Points, in no order, along strands that fork and pass close to each other.
In the rows, zero is written as 100.
Points whose rows are less than 77.1 apart are linked; no others are. Some points are linked to none.
lazo: [115  91 122 128 129 128  85  90 150  67  77 131 130  67 104  88 139 134
  86 113 136  82 144 145 111  76  56 121]
tatu: [111 103  65  74  74  99  72 111  79  84 125  81  99 102 102  88  82  85
 114 108  83 141  58  86  74 123  99 110]
duza: [114  93 117 155 128 127  86 101 123  93  71 122 133  73 103  75 140 139
  84  95 143  86 138 146 108  90  74 137]
bul: [ 86  96 126  81 117  90 128  80 141  84  95 141 106  78 129 115  92 102
  96 138 104  55 134 114 142  72  87  86]
Taf: [ 84  94  57 140  95 122  75 160  74 115  73  96 118 101  89  82 105 119
  83 103 125 128  96 106  91 124 120 150]
fala: [ 75 103  95 166  98 118  91 115  72 116  71 106 154  77  99  80 134 138
  85  75 117 106 112  93 110 108 164 138]
Kebo: [148  89 164 129 130  73 106  76 114 102  99  87  26 127  66 109 118  65
  87  48  88  93  92  88  73  84 100  37]
Kad: [ 85 109  92 143  91 110  82 116  83  98  80 112 160  83  99  78 115 125
  76  97  99 108 113 108 101 101 155 139]
moroz: [125 110 156  54 125  84 142  76 100 104 111  95  33  81  88 120 101  83
 130  87 114  82 137 113 102  70  68  47]
pem: [ 76 113  48  15  40 101  75  74  97  86 137  80 114 126 112 102  80  95
 135 100  76 129  20  77  85 127  96 128]
rebu: [ 65 123  38  23  32  84  77  82  96  83 125  97 119 118 119 103  84 108
 114  88  79 121  33  92  90 128 100 152]
pokek: [ 95 107  65 101  76 122  92 109  59 121 117  73  84 130  82 104 111  88
 117  63  92 138  54  61  58 119 122  85]
Gote: [ 88  93 118 125 118 128 121  80 159 111  86 144 124  89 106 121 156 151
  72  94 133  64 171 142 115  38  56  96]
Safo: [ 82 116 114  67 113  99 158  55 135 100  99 137  98  86 124 139 117 136
  97 102 140  64 173 133 125  60  66  70]
gilep: [109  71 100 136 120 112  57 127  98 100  93  85 116 101  86  77  93  93
  82 134  76 126 106 108 118 100 106 120]
Zag: [102  79  96  94  73 105  66  69 105  90 137  58 112 147  99 103  84  80
 106 101  50 121  31  57  70 111 115  53]
Govuk: [122 111 109  70 110  76 110 106  96  80 106 108  70  80 115 102  69  79
 133 123 104  84 106 107 106 111  67  92]
fabu: [103 122  98 100 112  89 143 122  60 130  95  94  62 119 107 117  71  78
 117  88 115  86 127 105 111 112  90  74]
bulen: [100  88  89  67  88  75  69  96 111  71 120  82 108 104 115 103  62  74
 129 142  61 103  42  70 109 120  92  91]
mot: [ 82 109  82  62  76  68 107 120  97  94 115 102 102 123 124 112  45  66
 123 118  69  79  56  85 124 117  83  89]
gasu: [141 122 157  61 114  70 129  96  86  98 118  85  43  85  77 109  81  73
 144  79 102  81 116  98  81  89  71  50]
Feda: [115 101 109  73 120  96 127 109 123  82  90 124  79  76 126 109  81 101
 109 126 119  69 139 129 113  83  49 101]
soli: [ 65 124  49  97  75 112  94  99  50 113 103 108 118 113 100  99 125 112
 120  62  98 127  76  62  77 128 153 123]
dubut: [104  85 132 100 120  86 120  84 105 102 108 113  71 110 102 113  92  63
 101 111  75  72 117  84 131  81 102  55]
ger: [110 139  72  88 101  86 118 119  54 104 101 109  82  80 114  87  95 105
 138  69 131 107 108 102  77 132 105 119]
fedot: [ 98  86 126 144 121 133 100  78 156 101  84 144 129  80  97  96 145 142
  76 103 130  70 156 145 127  45  56 119]
manob: [ 69  90  80 126  58 141  74  94  75 134 116  62 141 131  71  99 122 109
  79  85  65 144  64  63  82  89 169 109]
gemiz: [ 81  54 141  79 135 115 129  73 152 126 105 123  62  92  92 117 126  96
  71 126 102  79 142 113 142  23  51  68]
nul: [ 99 130 111  48 101  92 161  78 141  86  98 133  88  78 120 137 104 143
 111  99 156  60 163 147 100  70  49  83]
lifes: [ 66 111  50  68  47  84  75 132  99  75  97 109 147 105 117  93  67 108
  71 114  92  98  57 111  88 132 115 152]
tuz: [103 117  98 135 114 114  86 112 109  77  65 116 153  70 116  75 133 144
  66  91 153  81 122 138  81 127 102 147]
nabev: [115 114  82  87  94  90  85 100  77  84 115  93  92  90 108  87  90  84
 123  99  88 123  86  83  84 127 110  94]
tir: [ 83  99  38  65  73 104  54 118  99  71 107  72 118 105  84  87 100 122
  85 119 100 168  70 102  71 121 114 156]
zasab: [118 101 126 162 145 129 132  80 103 138  84 103  68  77  87 110 160 131
 115  66 143  88 152 109 131  81  82  93]
Tevud: [ 99 104 146  21 114  79 143  78 129  81 103 105  49  71 106 121  81  92
 136 122 121  65 127 108 127  59  52  66]
Neb: [104 114  78 128 113 106  91 119  86  81  75 119 129  73 120  73 122 133
  88  90 138 106 105 118  89 129 112 150]
kugo: [110  80 126 177 127 127  79 115  97 127  75 100 118  95  77  78 120 109
  79 103 105 105 132 121 137  84 105 130]
fik: [109  72 118 168 127 122  72 123 105 122  85  82 106 110  73  77 112  93
  76 115  77 118 121 106 129  88  99 113]
Ropog: [106 111 116 133 112 112 102  95 133  76  70 137 174  72 118  84 127 144
  64  97 132  53 132 139  91 105 101 133]
sobas: [149  99 143 138 112  75  98  89  96 108 103  79  41 137  70 109 106  81
 103  36  86 105  66  83  50 101 114  31]
belob: [119 111  95 123 122 116 108 122  96  95  75 119  98  72 113  89 116 126
 104 100 147  91 136 137  91 110  77 126]
vutip: [ 92  97 100 170 107 118 108 115  69 141  81  94 112 104  91  95 119 101
  86  88  97  95 113  87 117 105 138 109]
siko: [ 61 120  37  26  35  69  72 104 103  74 100 112 126 113 115 104  79 115
  94  88  95 105  28 106  85 133  99 172]
futo: [101 110 117 114 123  97 150 106  81 134  91 101  63 114  99 125  92  82
  99  91 107  84 142 105 130  94  93  65]
poso: [ 97  92 167  76 136  85 157  52 113 121  99 101  26 117  72 134 117  77
  81  78 112  83 139 100 119  59  85  25]
ref: [ 85  70  92 117  79  97  53 121 118  87 107  72 166 102  92  83  74 101
  69 147  59 127  90 100 120  90 132 124]
sadip: [ 79 100  79  70  61 119  70  63  98  98 146  71 127 144 101  97  98  85
 109  97  62 130  26  59  70 120 127  75]
siku: [ 92  72  96 138  71 124  85  96  94 128 121  61 126 154  81 104  97  81
  77  99  41 118  55  61  79  90 133  73]
mobas: [ 83  81  55  96  86 108  45 140 102  83 100  64 136 110  75  77  98 124
  66 125 104 166  89 113  89 113 112 151]
kap: [ 69  81  65 136  83 151  53 114  77 125 104  44 104 119  54  97 146 128
  93  79 108 175  65  64  74 114 150 123]
daf: [ 95  76  77 128  99 116  44 142  98  99 102  66 131 110  76  77  89 105
  75 130  89 160  93 103 107 106 105 136]
Bufe: [ 93  73 108 128  81 100  83 106  95 118 117  75 125 129  94 109  79  80
  80 120  31 101  74  65 109  89 127  74]
sur: [ 65 108  58  79  58  89  73 119 100  74  89 110 166 100 113  82  91 119
  62 112  92 104  79 108  83 122 140 160]
lagi: [107  89 113 106 128 107 121 109 111 108  88 120  78  97 113 107  90  87
  96 124 100  77 143 122 122  81  69  91]
vokiv: [ 71  83 137  54 119  90 139  65 153  85 100 134  80  75 121 127 106 108
 105 135 121  48 141 109 139  45  70  72]
Rit: [108  99 147  39 124  92 145  62 125  97 108 114  38  71  96 119 105  97
 125 113 123  79 149 113 118  47  54  60]
romub: [102 149  70  59  83  72 128 118  66 100  93 122  99  84 126 100  80 106
 126  66 139  89  99 125  86 137  86 133]
gasis: [ 89 112 102 119 102  93 105 105 116  74  76 134 166  73 129  91 104 124
  64 107 114  52 118 133  94 117 118 135]
napeb: [126 106 136  46 112  80 124  94 116  82 107 106  53  67 108 107  71  78
 142 125 107  75 115 110 110  77  53  79]
ropaz: [104 138  80  62  90  61 120 103  84  90 100 127 106  80 133 102  68 100
 128  90 122  79 101 119 103 133  88 114]
Tozuz: [145 124 106  98 112  97 111 115  58 114 103  85  56  76  84  98  98  85
 148  69 119 113 109  93  72 111  98  85]
dak: [107  79 101 178 109 124  74 111  80 139  95  62 103 118  55  97 137  98
  91  69  86 139  70  64  98 111 141  97]
Tevuz: [ 81 106  69  30  43 111  71  63  95  92 154  62 113 138 101  99  88  80
 137  98  71 127   9  67  68 120 100  96]
tomeb: [ 90 111 126  81 119  97 156  61 111 107  98 127  77  93 120 130 103 109
 100 103 123  70 161 112 130  71  78  74]
pelu: [ 83 110 112  76 103  70 123  92 117  83  95 137 118  83 141 106  73  95
 106 132 103  51 110 112 130 109  96  98]
mosuk: [107  93  83  83  94  81 103 142 108  82  90 111  96  97 126  99  55  84
  99 134 100  80 100 122 109 116  67 121]
gen: [112 118 101 107 116  90  95  88  86  85 108 120 105  80 121  88 101  95
 112 106  97 100 102  93 104 122 108 102]
buvip: [109  92 130 119 131 113 107  70 129  89  93 138 109  72 111  96 129 114
  95 117 104  77 146 114 130  66  85  99]
pes: [ 71 119  55 100  79 107  85 113  69 101  94 114 137  99 112  84 118 118
  98  79 103 123  85  84  86 129 155 137]
sal: [ 90  76 152  98 136  99 149  66 117 127  95 108  48 114  88 127 114  78
  79 102  91  68 144  95 139  53  88  54]
melev: [ 71 105  41  42  49  68  66 111 115  61  83 110 143  95 107  95  78 113
  62 107 102  98  47 117  74 146 106 173]
Nipi: [124 111  94 123 117 101  95 107  89  84  88 121 109  68 119  76 111 112
 105 102 120 105 120 120  97 119  97 129]
Zana: [ 69 116  70 106  69 101  81 126  84  90  80 117 166  93 105  82 104 127
  64  93  98 107  91 106  79 122 163 155]
Fupu: [ 81  80  83  98  71  96  69 121 104  90 108  87 155 110 111  91  68 100
  80 142  58 110  76  90 108 106 127 121]
sipit: [101  94 109 178 127 133  90 109  99 114  68 116 124  81  89  80 134 129
  83  95 131  97 135 122 120  92  98 133]
mem: [123  77 114 180 111 109  71  93 100 131 104  59  81 141  50  94 133  84
  80  57  78 128  59  69  75 104 134  70]
Lasu: [ 75  96  71 126  79 121  79 111  66 119 107  87 120 121  89  88 113  98
  93  92  71 131  74  66  86 108 149 110]
vomun: [ 65  75 126  64 115 112 143  67 158 114  96 133  74  89 109 124 119 119
  80 126 126  73 152 115 138  23  52  63]
Nozud: [123  78 120 115 134 107 112 122 104 106  94 101  58 104  93  98  87  78
 100 118  90  89 125 110 118  82  65  81]
nozi: [123 118  89 126 117 103 110 111  61 115  93  99  72  72  98  88 114  99
 136  69 127 118 108  94  81 124 109  97]
Supav: [134 109 158 105 132  70 128  64  99 104 102  95  47 112  80 123 112  65
 112  61  98  89 111  86  83  98 109  33]
totak: [ 86 105  65 118  89 122  92 107  56 122 104  86  99 114  85  98 124 105
 110  61  97 135  76  63  76 126 145 104]
Rizir: [146 127 136  82 113  76 125 100  71 110 110  84  40  73  77 103  94  78
 152  72 108 101 118 101  70 101  87  68]
furu: [112  93  68  53  78  80  66 107  96  75 126  77  94 103 110  91  60  83
 128 125  78 123  50  89  92 123  85 112]
Vodat: [142 102 126 135 130  99  97  81  80 106 104  92  64  92  82  90 129  82
 123  69 103 120 102  76  86 116 111  70]
rutif: [ 83  83  89 132  65 136  78  81  89 129 125  52 120 154  70 106 115  96
  72  83  62 136  42  59  65  95 153  80]
lika: [120 110 102 118 122 118 122 115 124  92  73 128 103  81 119  95 108 131
  96 106 143  67 145 154  98  92  62 119]
gop: [ 94 100  86  87  98  78 108 129  98  92 100 117 103 103 127 102  53  72
 105 135  76  78  92  99 122 112  87  98]
gogev: [125  96 105  74 107  77 104 113  90  88 112  91  69 100 104 101  57  67
 132 119  78  93  90  82 104 109  73  82]
bive: [115 103  96  71 102  82 117 124 130  77  80 122  89  79 126 104  66  99
 109 136 123  57 111 147 106 107  49 121]
geg: [116 100 171  80 129  66 146  57 108 107  93  97  25 127  70 125 102  65
  94  61 102  77 117  89 105  74  96  20]
Nit: [ 94 106  43  49  66 110  58  97  86  83 131  62 107 113  92  89 100 105
 103 109  90 165  50  80  64 119 111 134]
tet: [112 109 104  86 113 106 142  94 140  87  83 140 100  79 125 125 108 134
  93 108 148  61 155 154  96  83  46 100]
mumez: [ 93  61 154  79 139 106 131  75 136 113 101 108  39  95  89 112 112  78
  76 117  92  76 133  96 136  43  65  52]
lamu: [133 102 108 149 134 117  85 100  76 110  92  80  68  69  76  83 137 104
 131  67 124 135 104  87  85 120 106 104]
gov: [ 93  72 116 133  84  97  70 128 124  90  84 103 160  92  97  80  70 102
  68 146  62  87 106 112 131  83 125 124]
zus: [130  93 119 155 111  92  91  84  86 124 104  75  66 138  74 113 121  80
  92  52  83 109  63  72  70 114 127  49]
fomin: [ 88  84  81 159 101 130  56 120  75 122  93  66 108 105  61  85 133 115
  89  83 100 155  83  71 104 108 137 122]
dibi: [112 101  96  57  83  70 102 126  94  90 118  80  85 124 114 113  44  59
 137 114  70  90  59  75 109 114  63  76]
nevon: [ 77  81  89 110  66  95  81 114 104 103 116  84 139 122 111  94  64  77
  89 138  36 102  69  78 117  99 129  97]
fisib: [102 116 122  95 129  99 158  81  94 119  96 106  61 107  96 129 101  99
 104  95 125  72 162 113 129  79  87  66]
zipim: [ 57 130  66  65  53  68  94  99  84  93 114 127 149 111 137  98  67  93
 108 101  71  88  56  85 120 128 124 121]
Bisor: [135  99  99 113 110 102  87 104  83 106 103  83  74 101  92  90  99  77
 118  94  90 122  92  78  87 121 108  82]
muvod: [ 88 117 106 101  98  78 122  99 113  82  82 141 150  81 136 102  76 113
  79 115 110  38 124 126 106 114 110 115]
Fumib: [118  83 102  69  79  90  80  90 101  94 136  58  85 142  98 106  66  71
 123  97  60 114  30  57  67 111  91  57]
Vos: [101  98  63  77  70 128  74  99  77 109 127  55  89 139  82 103  99  91
 108  86  86 151  48  64  52 115 118  93]

Follow the links from the first point to the second, and from the first to the third. Name the last point that the two ways share.
bulen; bul; ger => nabev
siku; Fumib; Vos => totak
tomeb; nabev; Ropog => Nipi
gogev; bulen; gasis => nabev
muvod; ropaz; napeb => nozi
gilep; Safo; pelu => Nipi
siko; pokek; fala => Zana
ropaz; gen; mot => nozi

A fork is a point with three links. Follow the links from the first point to the second and name the forks in between, in order.
gemiz; Nit => Nipi nabev tatu
fedot; fisib => tatu nabev Nipi
nozi; Safo => nabev Nipi
kugo; Tevud => tatu nabev nozi
Kebo; lika => Nipi
sur; siku => Zana totak
sipit; nabev => tatu
Vos; Zag => totak Zana
ger; Ropog => nozi nabev Nipi

A fork is a point with three links, a tip a point with one. Leave the first point through the second and follow the links. Name the first fork or tip that comes.
Govuk; napeb => nozi
gemiz; mumez => kap
moroz; Rit => Nozud
mobas; daf => Gote

Name the points in between on the shortest way along the links from the first point to the second, in order.
fisib; Tozuz => tomeb Safo nul tet lika belob Nipi gen nabev Bisor Vodat lamu nozi
pem; nevon => rebu siko melev lifes sur Zana pes soli totak Lasu manob rutif siku Bufe
vokiv; duza => bul pelu muvod gasis Ropog tuz Neb Nipi gen nabev tatu Nit tir mobas daf gilep fik kugo sipit
dak; gen => mem zus sobas Kebo Supav geg poso sal mumez gemiz vomun vokiv bul pelu muvod gasis Ropog tuz Neb Nipi
